The views of a scene show one set of named points, each view turned or mirrored, shifted and resized as a whole, with a little noise and some points left out.
(in the rows, 128 means zero)

Scene 1
View 1
vake: [115 131 146  94 123 139 138  87 143  96 144 138 135 131 124  96 104  91
 138  74  94 152 116 152 160 124 123 119 151 129  93  83 116  69 145 134
 105 122 167 148 115]
tek: [147 108 152 105 173 160 132 143 136 101  80 113  97 105 186  74 126 115
 163 108  72 158 114 171 149 116 135 138 187 108 124 153  76  50 134 146
 127 124 151 129 122]
nit: [150  98 133  94 111  58 142  91 135 150 170 166 196  66 134 102 104  79
 141 153 113 174 105 141 178 114 119 114  82 159 153  92 183  99  94  60
  53 142 113 132 123]
vebom: [107 142 146  85 108 152 134  58 149  92 152 142 129 146 115  91 101  88
 145  52  95 149 109 148 164 130 118 122 163 128  83  72 105  59 165 146
 115 121 181 156 110]
Lele: [154  90 164 107 144 105 148 169 140 104 139 133 172  86 146 119 111 103
 118 129  91 164 132 158 154 117 127 103 125 149 117 109 168  96  89  94
  61 131 123 125 131]
Fakag: [123 114 122  98 114 105 143  91 129 116 148 159 158  88 131  93 112  82
 151 122 108 155 106 140 176 120 135 116 108 127 128 102 126  84 121  90
  96 142 140 128 131]
Zaso: [120 124 147 112 133 121 150 100 145 132 131 129 111 144 141 106 154  94
 151 127  77 164 100 145 159 116 119 141 136 147 127 100 120 124 149 122
  74 133 171 138 116]
mape: [103 118 120 114 129 129 160 136 125 102 133 144 125 108 129 111 141  81
 150 130  92 143 108 140 158 119 155 119 116 123 127 117 101 119 133  95
  97 145 159 114 145]
Diba: [140 101 129 105 136 106 144 136 127 116 127 149 154  77 149 100 123  90
 145 143 103 159 115 150 165 116 144 116 115 130 139 124 130  90 107  86
  86 139 127 118 136]
Vam: [138  91 110 118 124  57 160 128 117 162 143 163 166  57 147 108 145  71
 156 199 109 171  97 130 173 110 139 123  62 147 178 128 158 139  92  37
  53 159 110 103 144]
Pud: [141 112 165 103 134  98 146 113 154 135 138 131 139 130 146 111 135  99
 137 128  81 176 107 152 161 115 107 132 131 164 126  93 156 117 125 116
  50 128 153 140 107]
gufif: [141 125 161  89 128 102 129  51 155 147 143 134 127 137 147  86 126 100
 152 106  82 178  92 146 165 116  94 144 152 155 122  84 146  90 148 132
  69 120 160 155  91]
roko: [145 111 163 108 153 121 144 133 150 116 115 122 125 122 157 103 132 106
 137 119  76 171 117 159 149 114 116 127 156 145 120 109 134  92 126 130
  80 126 150 138 115]
lidug: [114 125 122  99 117 126 141  85 127 110 139 153 138 102 128  89 118  83
 158 105 105 149 103 143 168 124 139 121 131 116 119 108 101  72 142 106
 117 140 156 131 129]
bigos: [154  95 145 107 161 115 139 149 132 121 102 132 140  74 180  87 125 106
 155 140  86 164 117 161 160 109 129 124 144 126 145 140 123  73 104 104
  94 136 122 125 127]
Moz: [148 106 161 106 136  94 149 123 148 133 141 134 151 116 145 116 130  99
 129 133  83 176 113 150 158 116 111 123 123 167 129  93 167 116 113 108
  50 127 142 138 110]
Nav: [121 117 112  96 104 102 143  85 124 118 157 166 163  80 121  92 104  68
 157 121 115 158 105 138 174 120 142 116  98 122 131 103 127  82 120  78
  97 143 134 128 132]
Seko: [148 114 174  94 131 116 135 112 151 104 148 129 161 116 132 111  96 104
 114  82  92 167 126 160 156 124 104 111 150 156  92  78 166  74 115 129
  71 117 149 150 105]
Bug: [119 115 120 112 132 110 151  98 129 140 121 146 113 109 153  92 155  82
 172 151  89 163  86 140 165 110 132 143 118 131 147 126  99 112 143  98
  92 145 152 121 130]
zom: [134 132 177  91 148 170 124  88 153  86 115 109 103 157 152  83 103 116
 143  41  72 157 123 169 150 121 110 133 207 128  76  93 102  37 161 186
 118 106 184 165  98]
zemib: [161 100 168  88 134 103 129 121 149 105 149 138 179  88 141 101  86 104
 121 104  99 173 129 161 161 121 114 105 137 150 106  91 173  64  95 111
  72 122 126 144 112]
tof: [141 115 148  92 145 155 122 111 138  83 116 132 135  98 155  72  87 107
 149  72  95 150 128 164 159 122 135 115 183 109 101 122  96  19 128 142
 134 118 148 145 122]
puvus: [136 109 143 101 118  95 146 109 139 123 156 148 165  95 125 108 116  86
 134 127 102 167 115 146 166 121 123 111 108 148 121  91 161 100 107  90
  66 136 136 131 122]
kugad: [150  97 136 111 170 137 140 160 128 114  87 124 116  85 185  80 136 104
 161 136  84 155 118 162 155 110 145 129 155 114 143 161  91  70 119 114
 113 136 132 116 140]
View 2
Lele: [ 82 140 123  66 106 141 155 129  94 119  75 108  82 128 138 110 130 137
 144 134  98 111  87 121 128 136 174  88 170 187 122 125 132 116 113 153
 115  96 109 173 158]
tof: [ 54 118 122 108  86 146 114 138 148  89 142  78 166 168  81 129 135  88
 158 108 115 168  71 119  74 116 168  95 105 130 144  72 122  75  98 147
 156 131 116 133 194]
Pud: [ 85 125 106  95 125 103 144 130 100 124 145 109  81 140 135 125 104 106
 128 130 116 118 113 140 176 154 157  96 159 172 107 121 151 134 100 132
 115 138 106 166 125]
Nav: [134 127 129  81 117 132 121 142 119  85 155 107  80 124 117 128 130 112
 162  92 106 147  93  90 155 139 181  90 174 144 202 141 155 118  82 185
 166 123 135 132 142]
lidug: [121 124 119  95 118 122 115 134 126 102 164  95 108 121 105 116 129  96
 139  87 112 146  96  98 143 151 182  92 145 135 172 126 161 125  79 174
 158 134 121 123 136]
kugad: [ 72 198 123  88 101 149 135 144 150 140 103  80 119 127  82 129 150  65
 123 129 136 145  82 102 126 142 225 107 135 132  99  98 142  89 133 168
 162 115 102 129 171]
bigos: [ 70 185 125  85 104 148 146 139 129 125 105  97  93 134  99 136 133  90
 140 139 123 138  83 110 141 135 210 103 160 146 108 108 138  95 134 159
 154 112 111 149 167]
Seko: [ 61  84 105  97 105 118 137 127  95  95 131 104 114 164 133 118 107 135
 150 123  97 125  91 139 115 123 129  85 141 181 137 109 128 115  91 127
 110 131 115 175 156]
Zaso: [ 96 138 106 101 125 109 127 132 125 131 166  98  97 128 111 126 117  80
 116 105 124 134 115 128 171 166 178 101 148 151 117 125 167 137  88 154
 138 153 106 137 123]
vake: [ 86  85 108 107 108 113 113 128 124  95 168  88 147 153 105 113 119 100
 143  88 111 148  97 128 105 141 145  89 116 145 152 100 144 114  70 146
 134 150 113 137 149]
Fakag: [114 115 122  89 118 122 126 135 111  92 157 104  89 135 121 127 117 115
 155 101 107 137  96 111 155 141 165  89 162 148 177 126 154 122  83 165
 144 131 130 143 140]
Diba: [103 160 129  74 110 140 136 136 113 116 107 102  82 119 115 123 137 108
 143 115 113 131  89  98 149 144 201  92 169 157 146 130 150 117 113 176
 151 110 116 145 152]
nit: [131 139 130  70 120 120 152 142  87  82 133 131  21 127 151 141 105 142
 175 131  97 124  97 105 204 130 169  87 225 177 190 159 147 122 101 170
 151 108 146 172 133]
mape: [123 143 121  78 120 130 119 134 120 133 132  87 110  99 106  98 149  95
 107  81 121 130 104  96 133 172 200  92 145 146 143 137 167 138  85 183
 141 124 104 121 133]
Moz: [ 86 130 111  88 119 108 151 133  95 120 127 113  73 136 138 125 106 116
 132 129 110 111 107 136 172 148 155  89 172 181 116 127 150 134 101 141
 119 127 115 172 132]
Bug: [116 167 118  99 128 117 125 141 136 133 162  99  84 114 101 128 126  68
 120 101 130 141 108 110 184 167 203 105 159 132 125 128 173 130  99 171
 161 146 112 123 126]
puvus: [108 121 119  78 118 116 137 136  97 100 127 114  73 130 137 124 112 127
 154 116 107 125 100 118 157 141 163  86 178 176 164 137 149 127  90 156
 134 118 126 156 141]
tek: [ 39 175 119 109  96 146 123 142 161 140 130  68 154 152  62 132 144  50
 122 126 143 162  79 118 100 136 207 113 101 121  74  68 133  85 128 149
 160 139  93 123 177]
vebom: [ 82  59 107 121 109 105  96 125 130  87 205  82 161 166  98 113 113  95
 142  72 109 163  99 136  97 141 125  92  99 133 164  94 144 114  55 139
 132 166 118 130 146]
gufif: [ 78 109 106 117 121  91 130 133 117 104 197 105  98 163 121 142  91  89
 141 120 118 141 113 154 180 140 138  99 151 150 114 107 150 119  88 118
 131 168 119 154 131]
zom: [ 23  81  97 135  97 113 105 125 147 106 184  70 195 186  84 124 114  77
 128 103 118 166  92 160  77 134 131  95  69 133  89  57 129  93  80 110
 126 167 100 137 165]
roko: [ 58 137 109  98 109 122 137 130 118 131 131  97 113 146 113 125 116  90
 123 129 124 129  99 137 138 143 169  98 137 160  91  99 144 116 109 132
 125 137  98 152 150]
View 3
bigos: [116 115 127 132 108 154 117 107 154 119  89 125 113 135 121 140 129 127
 132 109 115 131 135 113  95  96 129 125 106 137 157 150 142 106 138 144
 118 112 158 127 112]
tof: [114 118 133 115 118 136 126 127 142 129  86 141 128 122 125 125 135 155
 159 136 114 166 136 126  98 117 124 140  71 143 125 157 128 141 138 148
 114 137 136 123 116]
tek: [113 129 132 102 111 162 109 124 154 109  84 127 125 111 119 124 135 156
 151 140  97 161 141 104  99 112 125 116  96 125 141 149 127 119 139 160
 123 128 152 107 112]
nit: [121 101 121 164 101 136 141 106 138 149 114 128 100 178 126 162 112  99
 109  86 154  94 143 151  98  98 132 154 101 148 155 131 155 118 130 131
 125  91 147 159 109]
zom: [111 123 143  88 106 148 124 140 133 139 109 124 134 123 124 117 121 158
 178 166 101 184 145 135  99 140 119 133  93 129 117 135 122 165 134 145
 134 130 117 106 109]
lidug: [120 115 125 136 118 135 133 127 150 124 103 129 126 162 106 142 121 128
 123 123 127 120 149 134 121 114 129 143  76 129 133 124 142 134 121 161
 133 105 132 130 125]
gufif: [118 122 132 114  93 153 130 138 130 149 121 115 112 149 132 145 104 130
 139 134 129 130 158 153  98 137 122 142 111 125 133 113 138 142 128 138
 146  96 136 130  98]
vebom: [115 118 137 111 114 133 139 142 134 143 114 132 135 150 114 128 117 144
 153 153 116 154 150 151 119 140 122 149  72 131 111 122 130 169 124 153
 140 120 111 124 120]
zemib: [117  97 135 142 105 130 133 104 133 156 112 125 112 151 129 140 122 118
 147 110 129 135 132 142  88 106 126 144 106 155 147 149 144 139 139 119
 117 117 131 145 110]
Vam: [129 108 116 168 107 146 128  99 157 121 106 119 102 181 109 160 116  92
  87  78 142  75 145 124 111  83 137 137 110 135 170 124 160  92 125 152
 125  79 162 150 117]
Moz: [121 106 129 139  98 146 125 107 140 144 125 109 112 165 119 144 110 107
 131 114 124 120 142 136  96 107 123 133 128 138 157 127 146 130 133 133
 132  97 133 133 109]
Pud: [121 109 133 131  98 152 125 116 138 141 127 109 112 159 121 143 108 111
 135 120 119 122 144 139  96 114 125 131 128 130 151 120 145 133 132 136
 138  93 134 129 107]
Zaso: [121 121 129 124 104 152 125 130 146 125 114 114 121 157 110 141 109 123
 125 127 117 120 153 132 111 120 127 131 111 119 144 115 140 130 125 158
 142  94 138 123 113]
mape: [126 108 127 136 121 138 125 113 160 112 105 119 132 164  93 137 124 122
 119 120 110 118 144 116 127  99 130 128  92 126 142 126 142 128 123 168
 134 104 132 123 136]
kugad: [119 119 128 123 112 156 109 110 158 110  92 120 121 133 112 131 132 133
 133 121 106 137 139 104 103  99 129 119 108 127 153 145 138 110 137 157
 123 116 154 116 118]
Seko: [115  96 138 133 103 133 132 111 132 159 124 120 120 153 123 136 116 120
 157 125 121 146 136 145  94 115 123 140 109 147 140 140 140 155 136 123
 130 116 118 136 113]
Lele: [119  90 130 148 108 137 122  89 145 141 115 114 116 159 116 139 126 106
 141 104 118 130 129 123  94  89 130 129 117 151 163 148 146 128 140 130
 117 110 133 137 122]
puvus: [120  99 128 148 106 134 134 110 142 145 116 121 115 168 118 147 117 108
 128 107 133 113 140 141 106 104 131 145 103 141 146 131 148 133 128 138
 129 100 134 144 118]
Bug: [123 125 123 127 110 155 123 127 155 111 102 121 118 154 110 145 116 125
 112 120 122 110 153 123 117 112 129 130  98 116 143 115 140 112 122 167
 139  94 152 122 116]
View 4
vebom: [151  85 120 124 159 152 114 136 119 103 102 116 124  99 148 150 137 103
 170 104 138 157  98 131 148 117 127 134 122 132 100 129 120 118 126 115
 132 120 131 126 147]
mape: [150 109 119 131 143 136 127 115 144 107 115 130 116  91 139 117 146 126
 162 132 150 126 146 127 116 141 135 134 114 133 132 112 135 138 137  99
 122 126 115 114 132]
tof: [151 101 117 120 132 141 118 167 122  88 108 103 128 103 136 130 148 106
 161 115 131 126 106 134 145 137 118 116 131 144 100 132 129 155 121 109
 120 127 137 140 129]
zemib: [122  99 143 138 152 140 131 148 121 119 115 121 120  99 109 122 129 113
 157 105 132 136 134 121 146 133 149 122 139 118 115 134 135 174 121 111
 132 109 143 132 108]
Diba: [132 116 127 133 135 134 137 130 136 111 118 123 117  97 124 113 145 126
 155 121 146 120 153 127 129 148 145 127 124 128 133 118 137 160 133 105
 121 116 123 120 112]
gufif: [123  93 133 129 147 146 131 137 114 120 125 130 125  92 135 132 129 119
 151 110 144 162 109 122 163 131 140 139 109 126 126 132 125 125 117 139
 125 104 125 116 115]
Zaso: [137 101 126 131 142 139 131 124 131 116 125 134 120  90 141 120 137 128
 152 128 151 148 129 125 136 139 134 141 106 130 135 120 131 129 125 126
 120 110 114 112 121]
Vam: [106 132 133 143 132 128 156 105 142 131 124 137 105  98 119  99 146 145
 147 112 151 119 188 123 124 163 171 133 114 117 158 110 142 152 146 106
 120 102 108  99  97]
vake: [148  89 124 128 157 147 118 139 125 106 107 119 121  96 139 139 136 109
 167 113 139 147 110 126 141 124 130 133 125 130 107 127 126 133 125 113
 130 120 132 127 139]
tek: [157 110 116 116 114 133 120 171 129  83 129 116 131  95 143 117 147 122
 151 149 144 123 109 130 142 149  98 123 113 155 114 126 135 153 115 124
 104 129 127 134 122]
roko: [140  98 134 129 140 136 127 145 129 112 131 132 126  88 127 117 131 121
 154 138 146 140 121 118 143 137 125 134 114 131 126 127 133 155 117 126
 122 115 130 127 113]
Pud: [126  95 141 136 150 138 132 131 127 128 132 138 120  85 123 117 126 124
 149 127 145 152 129 116 145 132 142 140 113 118 134 125 131 146 119 128
 125 105 126 120 109]
Bug: [134 118 119 127 129 135 137 121 133 109 126 130 120  96 148 117 146 132
 150 126 152 137 138 128 135 148 136 137 102 136 142 116 133 125 131 120
 114 114 107 104 120]
nit: [ 98 117 141 146 149 138 150 117 127 134 113 126 110 103 111 115 138 128
 153  84 138 135 165 124 142 144 176 129 128 108 141 124 136 153 137 108
 132  97 126 113  96]
lidug: [138 110 118 129 145 143 130 120 131 107 109 122 116 100 145 129 146 121
 162 107 143 133 136 131 132 139 141 132 120 132 124 118 129 128 137 103
 124 118 117 114 131]
Fakag: [128 111 124 134 147 141 135 122 129 114 107 120 115 102 135 127 146 120
 160 100 140 131 143 130 135 139 149 129 124 128 125 120 132 138 137 102
 128 114 122 118 122]
kugad: [149 119 119 120 114 128 130 155 137  91 128 120 124  96 137 106 150 130
 152 144 148 111 135 127 131 159 118 123 113 149 128 119 141 162 125 114
 106 125 122 127 117]
Seko: [133  86 141 137 163 143 122 143 122 121 118 126 122  90 117 128 122 109
 158 114 135 149 119 118 145 124 139 130 134 118 110 133 131 160 116 115
 137 113 144 135 115]
Lele: [130 102 145 141 149 133 130 137 137 121 123 132 116  88 108 111 128 123
 155 130 141 125 150 117 128 138 146 126 134 118 126 126 141 180 125 106
 129 118 137 132 106]
Nav: [123 117 121 133 144 142 137 120 131 112 101 116 115 106 135 129 148 121
 161  92 139 131 150 133 134 143 157 128 126 125 127 119 131 136 142  97
 127 113 119 113 121]

Which points are out of place in each view (at most two, in the order of its rows)? Write - if all are in place.
view 1 => Zaso, lidug
view 2 => Fakag
view 3 => kugad
view 4 => -

Scene 2
View 1
mibig: [102 178 133 134 110 130 133  75 109  94 118 114  76  82 137 125  92 145
 123 120  84 143 130 116  95 150  90 147 150 126 104 104 128 184 100  94
  94 129 129  80 129]
zugur: [127 137 116 136 134 163 125 103  79 107 147  71 134  96 102 127  60  99
 103 127  98 133 125 123 102 171 119 164 157 167 119 117 125 144 177  93
 114 150 153  88 136]
Suv: [111 193 167 138  85  99 128  80 142 110 131 116  93  85 141 117  79 134
 129  83  61  86 158 114 117 156 100 124 158 132  87 126 147 201  93  85
  65  98 122  84 111]
rup: [100 164 156 133 116 114 123  79 160 151 105 167 123 117 114 123  85 178
 113 121  83  86 181  72 157 123 158 165 121 125  48 101 148 189 146  86
  19 124  89 165 103]
Zub: [140 156 109 147 136 141 152  75  52 110 139  86 129  60 129 123  77 126
 132 146  90 159 134 117  83 161 115 149 134 117 108 133 117 190 111  79
 100 136 124  59 144]
bola: [111 148 138 133 126 141 115 103 131 139 125 119 127 123 109 126  70 145
 105 133  93 109 159  95 143 141 148 169 141 155  77 107 134 153 180  96
  68 144 121 155 121]
Dozez: [105 169 121 143 132 139 146  61 118 130 105 158 106  90 118 121  94 173
 126 144  91 128 149  89 117 123 129 164 117 102  80  96 130 205 119  78
  51 138  86 112 116]
mun: [ 91 131 129 120 137 171 103 122 129 129 113 115 103 142 102 140  76 154
  88 142 113 149 132 100 140 134 136 190 149 174  90  83 127 114 200 118
  89 164 142 180 136]
sug: [151 144 123 117 141 133 124 115  28 102 141  36 120  66 161 152  64 152
 132 163  92 223 125 124  98 164 103 164 144 140 110 156 101 126 139 111
 165 154 154 100 193]
nebu: [117 129  71 142 168 183 149  65  59 131 111 139 131  90  98 129  87 153
 110 192 119 175 129  87  96 126 145 188 102 104  94  93 105 187 159  83
  80 174  99 106 143]
saf: [117 158 113 135 131 146 139  72  74 100 119 106  98  71 136 133  88 151
 126 148  89 175 126 112  87 149 100 154 135 118 112 113 119 186 106  86
 102 145 125  73 147]
vob: [146 147 102 147 146 147 144  88  51 118 143  83 146  77 120 125  67 123
 122 149  94 149 138 109  95 165 126 156 134 132 102 136 113 178 142  81
 100 142 127  79 145]
Taba: [ 92 151 168 112 103 136  88 132 150 115 131  87  96 136 117 138  65 136
  93  98  89 116 136 113 151 151 114 162 175 195  94 102 140 109 186 121
 102 140 170 161 129]
siv: [ 97 184 140 125 108 126 134  67 110  97 104 140  60  71 158 136 105 183
 134 131  80 165 130 112  98 136  82 149 136 109  96 101 126 193  78  90
  89 135 121  86 138]
View 2
sug: [136  87 116  70  73  77 183  78 120 160 137 115  99 147 126 177 159 145
 139 146  73 152 110 119 197 166 165  92 139 135 139 117 122 174 117 194
 127 103 136 185 135]
mibig: [124  91 111 146 121 153 142 153 105 141 149 123 140 123  95 189 124 159
 143 139  66 121 125  70 169 151 110 129 124 122 132 141 162 127 144 120
 146 129 161 148 110]
siv: [125  73  96 161 121 170 151 142  87 143 140 127 148 118  84 208 129 160
 113 137  53 120 109  69 168 152 116 120 119 137 151 153 173 127 141 120
 157 138 152 160 111]
bola: [ 84  71 125  91 152 158 156 127 104 128 147 105 124 157 106 157  65 137
 137  85 125 109 124 126 159 131 113 104  96  86 137 158 182 105 135 128
 104 123 152 135 110]
rup: [ 66  55 115 107 182 207 152 144 110 115 154 112 138 143  82 172  44 137
 121  78 144  82 108 129 139 131  85 105  87  95 136 180 201  83 136  92
 122 143 149 124  97]
zugur: [137 107 140  77 119 111 152 133 137 150 171 128 112 157 120 122 120 146
 171 130 113 131 164 116 183 158 140 133 133 123 109 133 130 130 130 137
 107 116 171 140 123]
mun: [119  58 133  82 133 141 154 129  70 135 147 123 110 175 123 113  75 127
 143  69 119 156 158 160 168 122 151 105 118  90 150 165 179  84 142 123
  74 121 165 147 128]
Zub: [132 113 128  96 109 117 164 118 159 154 164 124 125 137 109 180 154 157
 152 165  92 108 128  87 181 173 126 128 134 147 106 124 119 154 118 137
 154 121 155 156 118]
saf: [142  87 113 127 113 137 162 127 117 152 154 131 131 129  98 187 148 155
 125 149  79 119 125  95 173 164 131 125 132 148 138 144 149 135 120 121
 145 136 150 166 122]
vob: [131 100 131  81 124 130 166 117 161 158 163 128 118 146 110 168 142 145
 143 153 121 109 130 116 169 172 130 122 137 149 110 138 131 139 116 128
 139 133 151 153 120]
nebu: [159  64 123  94 133 170 178 115 127 167 162 149 116 166 112 163 137 139
 100 134 147 118 142 157 154 164 152 111 139 186 151 174 165  85 104  80
 138 158 139 168 133]
View 3
vob: [ 90 131 121 154 145 114 147 122 144 147 145 114 134 126 124 126 126 122
 149 105 100 154 105 140 106 117 140 114 109 104 113 112 115 145 107 133
 144 148 158 141 119]
Taba: [134 113 125  77 141 108 158 146 163 135 127 139 137 114 105 124 160 120
 153 149 137 133 121 117 117 181 139 118 136 121 105 134 124 124 139 117
 141 165 135 150 127]
rup: [159 138 133 133 143  98 174 134 163 106 151 138 140 105 115 141 116 140
 184 139 125 150  89 104 108 153 162 137 129 157 131 124 150 151 130  90
 153 124 127 170  91]
siv: [123 144 129 169 157  95 162 132 142 117 170 138 153  91 132 123 124 136
 139 119  83 107  95 146  96 132 124 142 118  98 152 117 142 128  96 135
 143 118 147 116 122]
bola: [129 128 128 115 139 109 163 138 158 128 140 131 136 122 114 135 131 127
 167 135 130 152 105 117 112 157 152 121 122 138 113 122 132 141 136 111
 146 141 140 155 109]
mun: [109 130 130  88 125 119 161 155 154 137 138 138 144 133 112 130 142 126
 162 152 143 137 116 122 119 174 148 120 125 126 116 116 137 127 157 119
 132 140 139 135 116]
nebu: [ 78 159 134 158 123 121 161 145 145 133 161 126 142 144 134 135 108 130
 169 116 109 153  99 145 116 118 147 117 103 129 133  92 140 147 141 129
 130 110 159 120 108]
Dozez: [127 149 133 161 142  99 169 138 160 109 162 134 139 110 129 134 114 137
 168 122 104 144  94 126 106 129 144 131 123 138 142 111 150 147 117 109
 147 110 143 145 102]
zugur: [ 99 129 114 125 145 106 148 136 165 149 136 119 133 119 120 117 152 113
 144 115 108 151 123 135 123 133 129 101 135 114 111 119 122 143 106 130
 143 154 159 141 134]
Zub: [ 98 135 122 167 154 104 150 123 143 139 152 116 137 115 130 119 126 121
 143 100  90 144 105 144 104 110 131 118 113 101 122 116 119 145  95 136
 144 141 159 135 122]
sug: [ 77 117 129 131 148 122 141 118 111 154 147 119 153 122 121 121 131 123
 132 120 101 118 109 154  85 131 130 132  89  61 105 117  99 117 120 160
 136 168 156 112 130]
saf: [100 139 127 155 148 104 159 132 143 132 158 129 143 107 130 121 132 128
 139 116  93 128 104 146 103 124 124 123 119  96 134 111 131 136 105 135
 141 130 155 126 123]
mibig: [131 135 122 151 156  93 157 134 162 126 155 132 140  90 126 117 142 128
 139 122  93 124 105 138 109 135 121 127 136 107 137 122 138 133  95 126
 146 135 149 134 127]
Suv: [165 122 123 149 168  81 160 121 164 117 151 133 131  73 120 122 138 127
 147 119  92 135  99 122 103 142 133 135 141 120 132 136 134 144  83 109
 161 145 137 165 121]
View 4
zugur: [120  92 132 122  95 142 120 136  98 101 151 145 117 139 119  94  92 143
 105 115 133 143 129 151 152 134 143 132 145 133 134 111 125  96 114 147
 144 125 143 154 153]
sug: [120 117 138 114  75 127 127 160 101  60 139 137 147 113  88  74 141 122
  86  98 126 143 133 136 156 144 151 200 138 135 132  81 112 115 114 142
 130 147 152 145 157]
Suv: [135 119 133 148 132 116 130 135 131 133 178 133 118 145 127 113 104 151
 122 126 120 117 140 151 133 124 162 136 133 168  94 104 150  53 147 135
 145 112 116 154 112]
siv: [139 149 142 144 143 116 129 116 134 120 164 140 142 117 111 106 122 107
 139 109 119 141 133 128 157 141 154 179 132 152 121  77 148  70 166 103
 135 116 120 147 128]
Taba: [135  93 110  77 130 120  98 141 106 100 163 156 121 152 103 109  90 159
 130 113 146  93 146 163 105 141 151 121 111 142 118 119 128  91 116 124
 154 113 123 129 148]
mun: [123  97 118  66 137 142  93 129  92 103 147 165 140 127 111  99  83 144
 147 114 148 126 142 151 110 136 133 124 122 131 152 114 117 112 120 120
 151 109 121 122 138]
nebu: [103 128 148 123 126 167 115 114  97 122 134 153 157  93 128  83  92 121
 146 121 130 188 130 128 155 122 119 149 153 131 177  94 130 106 135 144
 138 122 130 144 108]
mibig: [139 130 135 145 130 117 129 121 130 121 171 140 124 133 120 105 112 118
 127 113 123 134 127 140 156 142 155 161 134 150 115  92 146  69 154 116
 140 114 127 154 137]
Zub: [116 128 147 156  94 138 138 137 113 109 155 134 134 121 124  85 114 125
 105 118 119 165 128 136 170 132 149 164 151 148 125  91 136  81 139 149
 134 136 135 164 126]
rup: [123 129 129 118 163 135 107 128 121 149 163 146 145 117 125 110  91 159
 167 134 130 129 150 143  93 107 143 119 129 172 126 108 145  67 150 138
 151 105  94 126  66]
bola: [118 107 123  99 133 135 103 136 105 122 155 153 137 131 119 105  88 158
 146 126 136 127 145 151 106 121 139 119 127 151 135 114 132  89 129 138
 150 113 115 132 108]
Dozez: [122 138 142 136 149 138 123 120 121 141 157 144 146 106 125 100 101 131
 157 127 121 157 135 131 137 120 136 144 139 157 138  92 146  73 159 131
 142 111 112 141  91]
saf: [126 131 145 142 113 131 131 126 121 108 156 139 138 118 118  93 116 113
 118 112 124 156 131 134 166 139 145 171 144 140 133  87 138  88 145 128
 134 125 135 155 140]

Which points are out of place in each view (at most two, in the order of its rows)? Write - if all are in place.
view 1 => -
view 2 => bola, Zub
view 3 => siv, zugur
view 4 => Suv
